Points on a hilly landscape, in no order, each with its height.
A ball rolls from a point to the lowest of its 2 nearest points, and stops where none of them is lower. Distance is the straight distance between rows; heights are no part of it.
z739 (h 38.9): 4	-3	-12	9	-3	-1	-9	-9	8	30	-23	-23	2	-15	31	2	-20	10	-6	-10	-5	-19	-14	3	24	-2	35	0	-14	-39	-12	10	-20	5	5
z391 (h 35.9): -18	11	-17	-4	-2	-9	-11	-13	-2	4	-31	8	42	-12	-15	14	-49	-3	-1	-13	21	9	-11	-5	15	22	14	-12	-11	11	6	-15	18	-9	30
z598 (h 23.6): 2	14	8	-11	21	10	3	-14	-19	-14	-24	2	2	-5	-20	20	2	19	-8	-4	15	10	-9	5	-2	9	4	7	3	-14	-10	33	9	-10	16
z697 (h 23.3): -9	-27	-30	-10	-19	-19	-14	16	0	-1	32	7	3	25	-2	-10	-24	1	26	-3	-2	12	-3	-16	-3	-1	19	32	7	14	12	-4	4	36	8
z596 (h 24.9): 32	-5	14	24	-3	10	-18	-18	-3	9	-32	-10	18	-10	21	24	11	2	6	16	-20	10	-16	-4	17	-4	-19	-19	-22	-22	8	-10	-8	7	-15
z539 (h 26.3): -26	2	26	-15	13	22	17	-3	22	-10	6	-5	-8	-2	14	8	3	21	-8	-17	16	-2	-10	7	1	-4	-5	9	28	-8	-21	3	-10	-9	12
z436 (h 70.5): -11	11	4	35	20	0	-3	-2	6	23	-13	24	38	5	16	5	-5	-33	-3	7	10	-5	-15	-19	5	-27	3	-5	-22	-7	12	-19	31	-8	-5
z553 (h 17.3): 19	13	-1	26	-14	-19	12	-41	-8	0	-39	-7	1	-3	-23	9	1	6	11	3	-10	-11	20	-1	-16	4	1	-35	7	4	15	5	12	-13	-24
z222 (h 9.9): 26	28	-5	29	18	-6	-6	-26	-21	20	-26	24	13	19	-10	-4	-3	-18	4	8	-6	-25	-1	-2	-18	-16	28	-3	-25	-9	8	-2	27	-17	-8
z366 (h 33.8): 12	-6	-7	29	-6	7	-7	-32	11	21	-28	-33	-7	-12	22	1	-5	16	14	11	-10	-29	-14	18	-4	-19	36	-3	4	-30	6	11	-11	16	-20
z404 (h 34.5): 18	-14	-11	4	-19	-8	6	34	-5	2	15	1	-4	-26	-2	-17	6	-2	-8	24	-10	16	14	-6	-10	-6	-9	-22	-22	15	41	12	18	7	-21
z407 (h 6.0): -12	7	-18	-45	18	-27	5	23	-17	-6	34	-8	-9	9	-44	-17	-1	-12	1	0	6	-4	41	-8	-9	21	10	7	-12	30	-8	-1	-1	-34	10
z350 (h 25.1): -27	28	2	-12	-17	-6	-12	-19	5	-2	0	1	-8	16	-25	-7	-35	12	-7	-6	22	-8	-7	14	-22	8	11	13	39	22	6	-7	5	8	7
z728 (h 15.4): 13	13	8	43	-16	14	-30	-5	9	5	1	-22	15	-35	34	11	-21	8	1	5	17	-4	-35	6	39	-23	-6	17	-19	1	7	12	1	20	27
z43 (h 69.9): 5	24	14	50	14	9	-18	-10	6	15	-3	6	36	-5	32	18	23	-21	-6	16	11	1	-31	-15	19	-35	-17	2	-12	-11	3	3	10	5	-13
z102 (h 38.0): 10	-18	16	-11	-33	24	10	-26	28	-19	-26	-12	-20	-9	14	20	-12	28	-7	-27	-13	-2	-18	38	5	2	-32	1	27	4	-1	-11	-24	12	19
z158 (h 32.0): 8	-12	-3	-5	-16	3	19	39	26	2	24	-21	-41	-16	20	-2	20	2	-9	-8	-9	-5	-1	-6	3	-9	-4	-13	23	-14	-16	16	-37	18	-11
z775 (h 28.3): 6	-6	-6	26	-7	14	-1	30	10	14	10	-36	-32	-47	35	-12	19	5	-9	8	-2	6	-4	16	16	-21	-1	-5	11	-18	-16	28	-41	21	-26
z707 (h 15.3): -43	-35	-13	-26	20	11	8	29	21	8	-7	-12	38	-35	23	6	-6	3	-3	0	5	19	-6	-11	23	-3	15	-13	-19	-23	2	-6	3	0	-1
z210 (h 5.4): -21	-7	-17	-5	12	6	-22	10	7	-6	4	-20	43	-29	9	7	1	6	9	4	15	22	-16	-7	25	-6	17	13	-16	-13	-7	22	-1	4	1
z629 (h 5.1): 29	18	-9	21	20	1	-2	-24	-8	13	-15	-3	12	-5	8	-3	-10	1	5	4	6	-34	-11	7	1	-4	46	14	-35	-28	8	21	35	-21	11
z21 (h 71.3): -13	6	-16	33	-11	-9	-9	9	2	24	-18	29	26	16	9	-3	-26	-31	-14	0	-8	15	-21	-15	3	-18	6	-8	-7	0	18	-9	6	26	2
z315 (h 7.3): 4	0	-24	-11	5	-35	12	19	-32	6	-5	31	-1	28	-33	-4	-17	-38	-3	-17	-14	11	34	-7	-3	15	-10	0	-21	30	-11	-29	2	-23	31
z172 (h 22.7): -38	-16	-4	-12	28	15	6	0	3	-2	-1	8	29	9	11	18	-13	-10	15	-14	3	16	-8	-22	28	5	-7	7	-4	-8	-13	-19	3	-7	38
z992 (h 21.5): -3	-12	-18	10	-20	-27	0	18	14	11	39	13	-23	27	13	-28	-7	-14	2	9	1	-13	1	-14	-13	-14	14	14	11	23	23	-17	8	34	-9
z818 (h 64.6): 1	-31	0	-16	-37	8	-17	1	7	18	18	1	-13	10	20	-6	-18	16	3	-4	4	4	-8	15	1	3	-21	14	-6	14	15	-38	-9	29	17
z612 (h 49.3): -15	9	-6	-2	-33	-13	3	14	15	-20	24	-5	-2	-2	-3	-5	12	-7	-11	-6	-10	22	14	-11	12	13	-17	-13	21	24	-18	12	-14	3	-1
z571 (h 18.9): -22	12	-12	-8	20	-3	-29	-10	-6	-3	7	-15	38	5	2	17	1	-12	14	-4	4	17	-6	-23	35	13	6	19	-25	-2	-32	-14	-7	-18	31
z252 (h 40.8): -15	0	-11	-19	-11	-2	3	24	-1	-6	-7	10	4	-16	-25	-10	-41	1	-13	5	13	15	-6	7	-10	3	21	-6	1	16	27	15	22	7	11
z397 (h 37.0): -9	2	-17	-11	-7	3	4	61	-2	13	19	-3	1	-32	-7	-19	-8	-15	-26	19	-2	35	5	-5	11	-3	6	-15	-25	0	20	26	-1	6	-5
z540 (h 13.7): 26	21	18	17	17	-2	-12	-19	-40	3	-31	39	5	14	-23	14	-2	-5	5	2	-2	-1	-3	1	-5	-1	-15	-1	-14	-2	14	-12	27	2	6
z543 (h 69.0): 13	7	5	62	-8	10	-12	-7	5	35	-18	-4	2	-5	40	0	9	-13	-8	16	-6	-9	-22	4	10	-41	0	-9	-4	-18	8	6	-13	27	-14
z606 (h 56.1): 8	5	-11	12	-13	5	-21	-14	14	1	-12	-45	-21	-19	-5	-17	-1	14	6	18	-9	-13	-5	35	-13	-10	29	17	39	-11	-4	34	-44	31	-33
z623 (h 21.0): -20	-17	9	-47	-17	22	17	39	35	-36	25	-14	-18	-10	-4	-1	2	17	-11	-8	-14	14	0	3	4	14	-27	-12	24	14	11	-15	-24	13	4
z647 (h 14.3): 10	-6	0	0	-1	-22	4	-9	-15	8	26	37	-9	49	6	-16	16	-19	4	-1	-13	-13	24	-7	-12	13	-26	6	-9	16	-7	-44	12	-8	4
z282 (h 29.0): -11	14	23	-20	40	4	-10	9	-40	-1	-15	17	21	-41	-31	9	15	0	-7	10	27	2	14	19	3	5	-12	-10	-31	7	8	4	34	-29	5
z372 (h 35.5): 2	15	7	-7	13	-2	0	-2	-16	-33	-34	27	-1	10	-47	17	-11	8	-1	4	3	12	-12	0	-19	-6	9	-7	35	14	20	13	15	17	-12
z207 (h 16.5): 4	-8	-1	-10	3	-6	15	-17	2	-2	6	-18	-3	-9	-3	-7	-12	28	9	-10	27	-20	7	7	-14	5	29	19	-1	-6	4	21	22	-18	7
z892 (h 33.0): 6	15	8	-40	35	2	13	13	-28	-30	-23	24	-12	14	-58	0	-8	5	-3	7	0	-20	2	2	-33	13	26	2	22	4	13	18	8	0	-13
z296 (h 67.7): 18	-4	-3	53	-32	-7	-20	-23	5	20	-2	-5	-8	13	33	-8	9	-2	4	15	-12	-11	-13	6	0	-17	-7	-5	4	4	9	-21	-12	38	-21
z863 (h 42.5): -2	-20	-5	11	-16	1	-10	4	12	-31	-4	6	24	5	12	16	8	-2	14	-11	-19	38	-12	-18	20	1	-21	3	32	4	-19	-1	-17	38	-7
z722 (h 45.4): 40	9	-19	27	-21	-14	-18	-11	-11	20	7	-41	-17	-4	21	-2	7	-4	0	-5	-6	-7	-5	1	28	0	6	22	-21	-19	-34	29	-33	-7	15
z942 (h 28.5): 16	-2	20	8	14	10	-4	-11	-16	15	-7	0	10	-2	9	11	23	1	1	10	0	2	3	-4	5	3	-20	-10	-34	-14	-5	-11	7	-21	-2
z462 (h 49.4): -29	3	-10	-15	-19	-8	22	3	17	-19	-4	-1	7	2	-4	9	-20	-5	1	-27	3	7	7	-17	5	17	-3	-15	27	11	-19	8	-4	-14	20
z184 (h 58.5): -3	-10	-17	-5	-5	3	-29	1	11	-14	0	-25	10	-11	7	-12	-8	22	18	-2	2	8	-19	6	-5	-6	37	25	34	-10	-10	19	-29	36	-30
z151 (h 12.8): 19	13	8	31	7	-10	19	-9	0	-8	21	8	-12	15	16	-2	16	-13	14	-26	19	-16	7	-9	3	-20	-5	25	-11	2	-24	10	29	-30	24
z293 (h 43.1): -8	18	-13	-1	-10	8	-33	-4	-11	8	-34	-18	15	-23	-21	-8	-1	0	-23	28	-29	33	2	27	9	6	1	-20	9	-5	-3	19	-36	17	-30
z933 (h 40.0): 1	13	-16	-7	1	12	-22	26	-22	17	-13	-3	13	-36	-12	-3	2	-11	-29	25	-17	42	-6	20	9	4	6	-13	-18	-15	8	36	-15	6	-12
z472 (h 53.8): 19	10	-14	-5	2	-6	-32	-30	-24	20	-14	-14	16	5	-9	3	-20	10	13	7	-8	-13	8	6	4	18	21	-2	-36	-6	7	-18	4	-15	7
z817 (h 42.8): 22	-14	1	7	-53	-3	3	-26	12	-10	-17	-15	-13	-3	5	14	-1	10	-1	-13	-25	1	9	16	0	19	-30	-19	27	6	-7	-2	-29	7	2
z33 (h 32.7): 7	-2	1	-9	-8	-13	6	27	-24	8	0	3	-4	-39	-25	-14	-5	-5	-16	12	6	10	32	12	-3	12	-11	-25	-34	15	21	14	19	-24	3
z906 (h 10.1): -7	24	-9	-18	9	-34	-7	-4	-22	-12	15	-5	-3	4	-32	-6	32	-7	7	-11	3	1	41	-3	-1	17	-6	-8	-13	23	-16	-1	3	-39	-9
z887 (h 19.0): -10	-3	-3	-18	16	-8	-11	-18	-5	5	19	-11	19	20	6	5	28	7	24	-3	-1	-1	17	-22	-10	19	3	2	-11	1	-16	-25	-7	-24	-22
z559 (h 12.4): 26	13	3	5	5	-25	18	-30	-18	-11	-28	9	-2	20	-23	11	-2	-7	11	-27	-1	-22	17	-9	-13	14	1	-12	2	0	-16	4	10	-35	1
z321 (h 60.6): -3	-31	-23	-31	-2	7	-12	11	8	-1	-12	-14	7	-17	1	-2	-27	33	4	-8	-2	4	-19	18	-3	-2	37	12	13	-18	15	6	-11	24	-13
z771 (h 15.0): -4	-14	20	-32	-28	18	5	9	32	-24	35	-13	-25	-13	12	-6	32	22	-18	4	-16	0	10	27	-5	10	-37	-9	19	28	13	-26	-23	5	-17
z680 (h 42.7): 25	-3	-14	27	-16	-5	-2	-10	2	13	-26	-39	4	-30	28	2	0	4	-4	-4	-13	5	-6	3	23	5	11	-13	-10	-38	-28	34	-34	-3	-6
z383 (h 24.7): 1	27	39	17	36	7	21	6	-10	-10	-11	41	-10	9	-25	-8	17	-13	-15	20	6	-14	5	-1	-22	-12	-18	-25	13	11	12	-2	32	-6	-25
z502 (h 53.6): 15	4	-10	23	-21	-9	-30	-16	2	-3	15	-38	-16	-6	14	-17	24	6	4	11	-4	-1	0	14	1	-1	-5	17	32	4	-27	17	-45	26	-28
z859 (h 34.0): -6	-4	12	-14	12	7	11	20	0	-22	-25	16	8	-5	-22	8	0	-2	-16	14	-10	28	-8	-3	-10	3	-11	-28	12	13	26	-11	3	16	-26
z199 (h 39.0): 24	-5	5	-32	32	4	0	14	-35	17	25	12	-27	14	-20	-17	15	-1	-5	21	1	-10	17	15	-20	10	-1	34	-21	-9	-5	19	-3	-15	0
z554 (h 10.7): -8	15	-2	20	9	8	-27	-1	5	-7	16	-3	37	-10	15	12	-13	2	18	2	25	6	-29	-10	30	-17	8	28	-17	2	2	8	16	7	24
z917 (h 17.6): 8	-6	-4	12	3	-22	14	16	-3	21	30	28	-20	39	11	-30	14	-26	-8	19	-13	-14	13	-15	-17	-8	-1	-6	-7	10	17	-29	14	12	-21
z492 (h 9.8): -10	10	7	15	39	-4	31	8	-1	-11	8	11	12	-2	8	1	5	-23	3	-17	23	1	1	-19	21	-11	-1	21	-15	-7	-24	23	26	-37	29
z46 (h 19.3): 20	-6	-4	0	16	6	-2	-10	-8	-17	-38	1	15	-9	-9	21	13	11	9	6	-8	15	-18	-2	-4	-5	15	-4	6	-22	9	22	4	3	-19
z136 (h 30.7): -24	20	18	16	-18	13	-12	-24	13	19	-5	-1	1	-1	4	-9	-21	5	-14	-2	22	-4	-12	14	-4	-6	-3	-1	14	15	2	-20	8	-1	8
z860 (h 21.4): 10	-11	-2	31	-11	13	-26	18	4	10	-1	-23	10	-35	37	2	-2	4	0	0	3	11	-23	9	26	-16	-5	10	-6	-15	-12	16	-30	35	1
z850 (h 26.8): -2	-2	14	-38	-12	18	20	31	36	-20	24	-27	-44	-9	-1	-5	12	20	-23	-10	-6	-17	-5	6	-1	5	-13	-10	39	-14	-6	5	-47	5	-3
z471 (h 46.6): -10	-12	-15	-24	-17	-5	-8	18	16	30	18	-20	-20	-14	3	-29	-22	15	-13	15	0	-21	5	12	-20	-7	37	-5	3	-8	24	-1	-10	14	-23
z789 (h 47.4): 19	9	-4	19	-24	-10	-4	-2	-7	-3	12	-12	-11	-3	2	4	20	-8	-5	-14	2	23	3	-1	17	1	-17	11	-5	3	-24	28	-11	-5	13
z923 (h 19.2): 23	-24	-14	-4	-36	-30	7	-14	16	-5	43	14	-37	28	7	-5	11	-11	19	-18	5	-29	16	-1	-9	4	-13	29	11	22	-4	-4	-6	1	17
z753 (h 14.4): -18	-3	-5	11	-34	-17	-3	-18	26	-18	49	12	-16	30	28	-9	28	-6	16	-19	-4	-19	7	-2	-1	-3	-10	17	27	28	-16	-25	-9	16	-1
z375 (h 19.6): -11	21	6	0	3	-6	-1	-24	-1	3	11	27	-14	53	-10	-9	-15	-11	2	-17	15	-14	-4	0	-20	2	0	25	23	19	-3	-27	15	2	12
z610 (h 21.7): -10	17	22	-15	-19	12	4	-23	11	-6	17	-10	-26	4	0	-3	32	15	-22	13	-14	-11	24	34	-9	14	-38	-15	23	16	-4	-18	-23	-10	-15
z377 (h 39.8): 1	-38	-17	29	-33	-8	2	21	21	-21	6	-7	25	-24	26	9	-9	5	22	-15	-1	28	-11	-18	18	-13	-15	-5	7	13	10	2	1	32	-5
z224 (h 49.9): -2	-7	8	-4	-3	10	-8	6	3	19	8	-3	-21	9	10	-11	1	5	-15	17	-11	3	-5	7	-12	-6	8	7	10	-4	7	-8	-18	22	-22
z336 (h 23.0): -17	-30	2	-23	16	1	9	2	16	-20	19	-10	20	0	6	3	16	17	27	0	5	-5	12	-19	-17	8	3	-4	3	9	13	-24	13	-14	-27
z895 (h 6.7): -41	-22	-16	-13	0	-6	19	25	11	2	36	-3	13	-8	-1	-13	-16	-15	11	-3	9	16	22	-14	13	2	-2	1	-14	24	8	-9	22	-16	26
z830 (h 38.1): -29	8	-11	-7	2	-18	20	23	22	18	6	-3	0	8	-2	-20	-14	-23	-10	-1	-5	-19	14	-24	-14	-2	39	-31	-5	-5	3	-6	1	-16	-16
z186 (h 16.3): 27	-39	14	-3	6	6	34	32	2	-16	28	33	-32	20	16	-5	17	-9	17	-2	-11	-15	9	-9	-14	-4	-26	11	0	5	10	-7	22	12	7
z838 (h 20.0): -14	-23	-23	-5	8	4	-5	11	-11	-5	12	20	31	12	-1	4	-25	-4	29	-1	7	17	-7	-20	6	-3	11	24	-8	7	24	-9	28	19	23
z520 (h 38.5): -19	20	-26	-9	-1	-18	-1	4	-18	-8	-31	16	29	-10	-41	2	-32	-19	-10	-10	11	16	-1	-6	-3	12	36	-18	-5	17	6	15	20	-4	17
z175 (h 14.6): -26	8	-16	-24	32	-16	-9	-7	-20	-7	1	-5	35	3	-17	6	18	-12	12	-7	6	12	22	-20	3	21	10	-3	-22	11	-23	-12	-5	-37	4
z194 (h 35.1): 20	-7	22	-34	30	12	31	6	-24	-30	-21	7	-17	-3	-38	11	-2	23	2	-4	0	-19	10	10	-20	22	-8	-7	18	-3	5	19	9	-18	-7
z347 (h 31.9): -5	0	26	18	-19	28	-5	-19	27	-17	2	-8	-21	-10	27	8	6	22	-1	-22	11	-8	-29	23	8	-20	-15	19	36	1	-21	-1	-22	21	15
z346 (h 52.3): 20	-17	-8	-20	-4	-1	-26	-16	-18	25	12	-13	-4	9	-3	-9	-2	18	10	18	-2	-6	3	13	-14	14	11	22	-19	-5	14	-4	-2	6	-9
z101 (h 18.2): 16	16	19	28	-4	11	-15	-35	-8	-4	-50	21	14	3	-16	23	-16	9	3	6	2	6	-18	6	-2	-9	-13	-10	11	4	26	-22	23	15	3
z213 (h 8.1): -35	-25	-22	-9	22	8	17	38	9	6	25	8	0	-1	10	-5	-7	-18	10	-1	-11	22	-2	-27	23	-22	10	9	3	-22	-3	14	-12	20	16
z641 (h 14.2): -5	-8	-3	-22	1	-13	-11	2	-7	-12	38	7	-8	13	-16	-12	3	10	18	7	20	-1	17	-1	-19	7	-3	21	-4	31	16	-7	23	2	0
z62 (h 8.3): -15	-4	14	-19	-20	4	9	2	28	-28	42	14	-17	17	16	-8	24	12	4	-3	-2	-13	6	7	-9	8	-24	1	28	31	11	-35	8	13	-5
z907 (h 13.9): 25	3	14	29	-12	1	24	-39	8	13	-19	-18	-12	-2	20	11	5	6	11	-14	2	-30	9	-2	-3	-1	-6	-15	-7	-19	-12	0	0	-26	3
z223 (h 18.7): 41	-20	26	20	17	2	37	6	-15	-7	-2	26	-19	16	1	2	20	-3	15	4	-7	-18	9	-5	-21	-2	-18	-4	-4	-9	0	6	24	-11	-18
z499 (h 14.1): -1	-11	-18	-8	18	4	4	20	-11	-8	-6	16	12	11	-4	5	0	-14	6	4	-12	24	-17	-18	-2	-6	20	8	0	-23	1	32	-2	13	1
z152 (h 26.7): 6	23	14	-5	37	16	-14	-5	-35	-10	-35	14	20	-35	-23	25	15	5	-10	15	17	16	-12	15	14	-5	0	4	-22	-22	10	32	17	-7	10
z308 (h 41.0): -4	4	-18	-10	25	-11	0	13	-15	17	11	6	9	11	-5	-21	-2	-23	-2	13	-3	-9	10	-10	-17	-3	33	4	-29	-2	3	5	11	-21	-20
z614 (h 40.6): 30	3	-6	-21	16	-9	-10	6	-46	17	-1	13	-18	21	-24	1	10	-15	-13	0	-6	12	13	7	4	16	-7	30	-36	-18	-22	21	-15	-18	27
z490 (h 36.9): 14	-29	-20	28	-28	-8	-2	17	13	3	9	-13	4	-27	24	-8	0	-1	13	10	0	6	-4	-4	-4	-22	9	-12	-8	10	31	8	5	26	-30
z89 (h 6.3): 17	21	14	10	11	2	1	-44	1	-2	-28	-1	9	14	6	24	-10	9	17	-19	5	-26	-6	-14	6	18	-3	-7	-3	-12	-14	-23	10	-30	14
z466 (h 55.2): 26	12	-31	-2	9	4	-32	-16	-20	22	-25	-6	28	4	6	6	0	-11	2	15	-28	-3	-14	1	12	5	32	-7	-37	-35	-8	4	-11	-5	-6
z191 (h 46.7): -6	-4	4	-20	-27	-1	30	-9	24	-11	-11	-12	-15	6	0	11	-15	13	-13	-21	-10	-14	6	3	-11	19	-10	-29	33	2	-8	-5	-17	-10	-4
z772 (h 43.0): -3	14	3	-18	-32	-3	14	-21	8	9	1	-17	-22	1	-4	3	-9	5	-25	-24	3	-10	11	23	10	24	-16	3	0	1	-33	11	-24	-33	37
z268 (h 43.3): -18	16	-23	2	-11	-8	-22	4	-2	28	13	-1	4	-4	-9	-26	-13	-9	-13	18	4	-4	4	6	-21	-16	39	-7	-9	13	21	1	10	5	-26
z242 (h 37.2): 13	0	19	-29	35	15	16	-1	-15	-4	9	-9	-24	7	-14	-1	28	14	-1	16	1	-15	8	7	-24	13	1	11	7	-15	-9	18	-5	-21	-22
z552 (h 24.0): 31	0	28	24	3	20	3	-45	4	-19	-47	-2	-8	0	-9	24	18	20	8	11	-18	8	-12	33	-2	-17	-37	-8	17	3	21	-16	8	15	-6
z437 (h 13.2): -6	-47	-12	-20	7	13	24	37	5	-19	41	9	-19	11	14	1	11	-7	25	-2	-19	14	5	-25	6	-8	-13	17	6	-5	7	-2	-1	25	16
z695 (h 66.2): 7	-18	10	23	-33	6	-4	-15	14	20	5	-6	-8	6	41	1	3	8	7	-12	-7	-9	-4	2	4	-1	-21	-10	-3	2	1	-37	-9	14	-1
z666 (h 27.0): -13	29	17	-22	-1	-10	-9	-2	-21	0	3	17	-21	13	-25	-8	36	-3	-27	16	-16	9	26	13	-7	22	-38	-22	6	20	-2	-26	-10	-1	-19
z963 (h 75.8): -21	22	19	5	-6	17	-30	-9	3	16	-6	-5	16	5	17	8	4	-6	-24	-1	-4	19	-18	3	30	10	-22	5	-6	-6	-35	-15	-27	-5	18
z153 (h 10.8): 21	-26	-11	-13	-1	-19	14	18	-21	3	14	19	-4	18	-5	0	3	-19	12	-5	-22	11	29	-15	-7	24	-23	-5	-29	6	-7	-13	2	-9	6
z964 (h 35.2): -18	13	18	9	-31	18	-20	-20	16	-9	5	22	12	-8	5	13	-5	11	-5	-11	15	18	-10	22	11	3	-39	1	17	26	-1	-32	10	7	19
z731 (h 29.7): 6	15	10	8	-2	-1	24	3	26	-22	4	-30	-25	-14	-1	-6	20	8	-1	9	7	-18	-1	-13	-13	-17	20	-14	36	-4	2	34	-10	-1	-36
z17 (h 21.8): -26	-25	15	-7	27	15	34	22	13	11	-22	20	2	5	18	14	-15	-16	-10	-13	-2	1	-10	-16	6	-4	-11	-16	-2	-24	-6	-15	0	-3	18
z416 (h 40.2): 12	11	11	-17	-22	-3	4	-17	-12	2	0	8	-29	4	-24	-1	-10	8	-20	-4	0	-3	17	24	-10	16	-27	0	7	13	-3	4	-5	-8	22
z779 (h 15.7): 12	8	9	14	25	-5	1	-22	-11	-5	13	22	0	38	-1	-2	5	-5	26	-10	17	-23	-2	-13	-16	-12	10	40	3	-3	-8	-10	32	-10	7
z947 (h 21.6): -32	-6	6	-14	36	15	10	2	18	-7	4	-7	6	-9	11	4	-4	26	7	-12	29	-15	-18	-1	2	-9	33	25	5	-20	-6	13	16	-5	10
z696 (h 17.2): -1	-15	-4	3	0	-2	-23	-15	-5	-17	24	8	24	18	5	3	3	18	37	-1	17	5	-6	-9	-3	-4	-1	26	1	23	21	-26	30	15	2
z919 (h 14.9): -17	-22	-4	-16	15	7	27	45	8	16	7	23	-22	19	4	-10	-13	-26	-6	5	-25	0	3	-27	-3	-5	3	-12	0	-18	5	-14	-12	17	3
z611 (h 25.3): 12	4	9	28	-2	10	6	-13	14	-21	-11	-29	-5	-19	13	13	20	18	8	-2	12	0	-22	1	-1	-22	13	4	31	-11	-16	38	-14	7	-21
z516 (h 37.9): -1	27	19	-9	-23	11	-20	-35	-13	-13	-13	8	0	-14	-22	17	-7	20	0	-13	12	7	4	32	12	16	-36	-1	10	19	1	-11	7	-12	32
z265 (h 29.1): 33	1	-7	28	8	18	-32	-28	2	8	-29	-38	22	-26	18	16	9	17	20	31	-25	-14	-14	15	19	-11	19	-12	-27	-33	11	12	-10	10	-20
z665 (h 10.9): 17	-1	-8	2	8	-10	19	-11	-3	22	-9	-3	-18	1	2	-15	-25	0	-9	-13	15	-39	5	12	0	-1	33	23	-27	-20	-7	19	22	-28	27
z717 (h 29.5): -15	6	-4	-37	10	-3	12	-11	-3	-29	-12	0	6	8	-37	1	-36	23	6	-14	28	-14	-1	9	-23	22	18	2	30	17	16	0	14	-7	11
z108 (h 73.8): -22	21	15	34	13	7	10	-3	19	26	-5	9	-1	7	35	4	-15	-15	-11	-20	22	-10	-21	-9	20	-26	7	9	-14	-22	-20	-4	9	-15	28
z759 (h 34.1): -22	14	5	1	13	-5	18	11	32	-4	-3	-12	4	-5	-1	-10	16	-9	-4	8	2	-14	3	-32	-15	-8	24	-34	15	-10	-4	8	-1	-15	-45
z617 (h 74.7): -1	13	15	23	-11	16	-6	-10	9	25	13	-7	-21	3	35	3	2	-3	-16	-14	9	-9	-16	11	19	-11	-14	13	-13	-17	-27	-6	-15	-7	34
z565 (h 6.1): -26	15	8	5	11	-1	34	20	15	-10	24	12	-6	-4	-10	-15	-17	-16	0	-12	34	-10	11	-3	1	-13	7	13	5	16	-5	15	36	-29	28
z888 (h 22.6): -19	-35	-8	-22	15	-3	24	21	11	0	-7	-7	28	-18	5	8	-3	1	8	2	-7	8	13	-23	-3	14	4	-29	-15	-5	7	-8	4	-17	-14
z714 (h 72.9): 3	-1	2	38	-8	-12	31	16	14	23	-4	16	-11	10	25	-6	-9	-29	-6	-20	-2	-5	-4	-22	-1	-23	0	-12	-11	-16	-4	0	7	-4	10
z203 (h 22.1): 22	22	12	46	-16	-5	-7	-42	-2	-10	-17	-2	-4	-6	-4	13	29	12	11	17	0	-4	10	17	-3	-15	-27	-15	12	12	10	-3	15	11	-17
z966 (h 2.2): -27	10	3	-5	16	-6	29	32	4	-12	33	17	0	5	-21	-19	4	-38	-5	-2	3	5	30	-14	9	-2	-20	-4	-6	30	-5	-6	27	-26	23
z776 (h 72.1): 26	-9	-6	21	-11	-8	3	8	-17	14	-15	24	-2	25	12	5	-25	-18	5	-9	-11	8	-14	-13	3	-6	3	9	-22	-16	10	0	6	14	24
z799 (h 32.1): -16	13	1	-2	9	4	-6	1	-13	23	-21	11	21	-8	-8	3	-12	-15	-23	2	6	14	-1	1	9	11	1	-15	-27	-2	-7	-9	3	-18	18
z119 (h 10.5): -19	4	-3	-46	5	-1	-4	29	-1	-23	31	-10	1	-7	-38	-14	1	13	-1	14	14	9	17	-7	-13	18	8	-1	4	28	16	1	8	-7	-8
z219 (h 51.3): 5	-1	-18	-7	-37	-30	-16	2	15	-22	32	-20	-16	13	4	-14	17	-1	-1	-5	-15	2	12	-4	1	17	-4	4	38	17	-23	13	-41	25	-24
z663 (h 31.0): 11	-8	-8	-11	15	-11	3	9	-26	-4	-14	-1	25	-37	-13	10	3	5	5	-3	12	11	20	-1	11	19	-6	-16	-47	-1	6	15	27	-36	14
z487 (h 42.4): -6	11	-3	-18	42	4	2	11	-31	17	-5	21	-5	41	-16	-1	12	-28	-16	5	-19	16	2	-11	-7	15	3	15	-14	-16	-30	-5	-23	-15	10
z837 (h 30.6): -7	14	25	-28	9	10	6	22	-5	-9	-9	15	-20	8	-40	-9	2	-3	-31	29	-12	-4	13	8	-17	15	-19	-33	12	20	25	-23	-2	4	-15
z277 (h 46.9): -29	13	7	-14	-1	8	-31	-18	0	-2	-26	-14	25	-10	-14	4	-6	13	-19	6	-1	26	-9	13	1	12	-3	-10	23	3	-14	-5	-29	9	-15
z535 (h 21.9): 20	1	29	16	27	14	22	-1	-5	7	-18	17	-18	17	-1	-6	28	-11	-14	32	-22	-12	-2	-1	-27	-15	-7	-19	6	-14	17	-4	8	3	-35
z114 (h 62.8): -4	-39	1	-25	-6	12	-22	5	17	-12	9	-18	6	0	16	5	-10	38	16	-11	-3	12	-23	11	-3	-6	-1	24	12	6	9	-29	-16	32	-10

Call two points neighbours if one is among the 2 nearest of the other. Go from one point of each pair to the other, from neighbour to neighbour, staying as low as possible. Name the highest point that can't be avoided.
z213, z210: z336
z629, z89: z552
z892, z62: z372
z213, z407: z172

Where does a ball stop that starts at each point below?
z472: z213
z462: z629
z21: z612
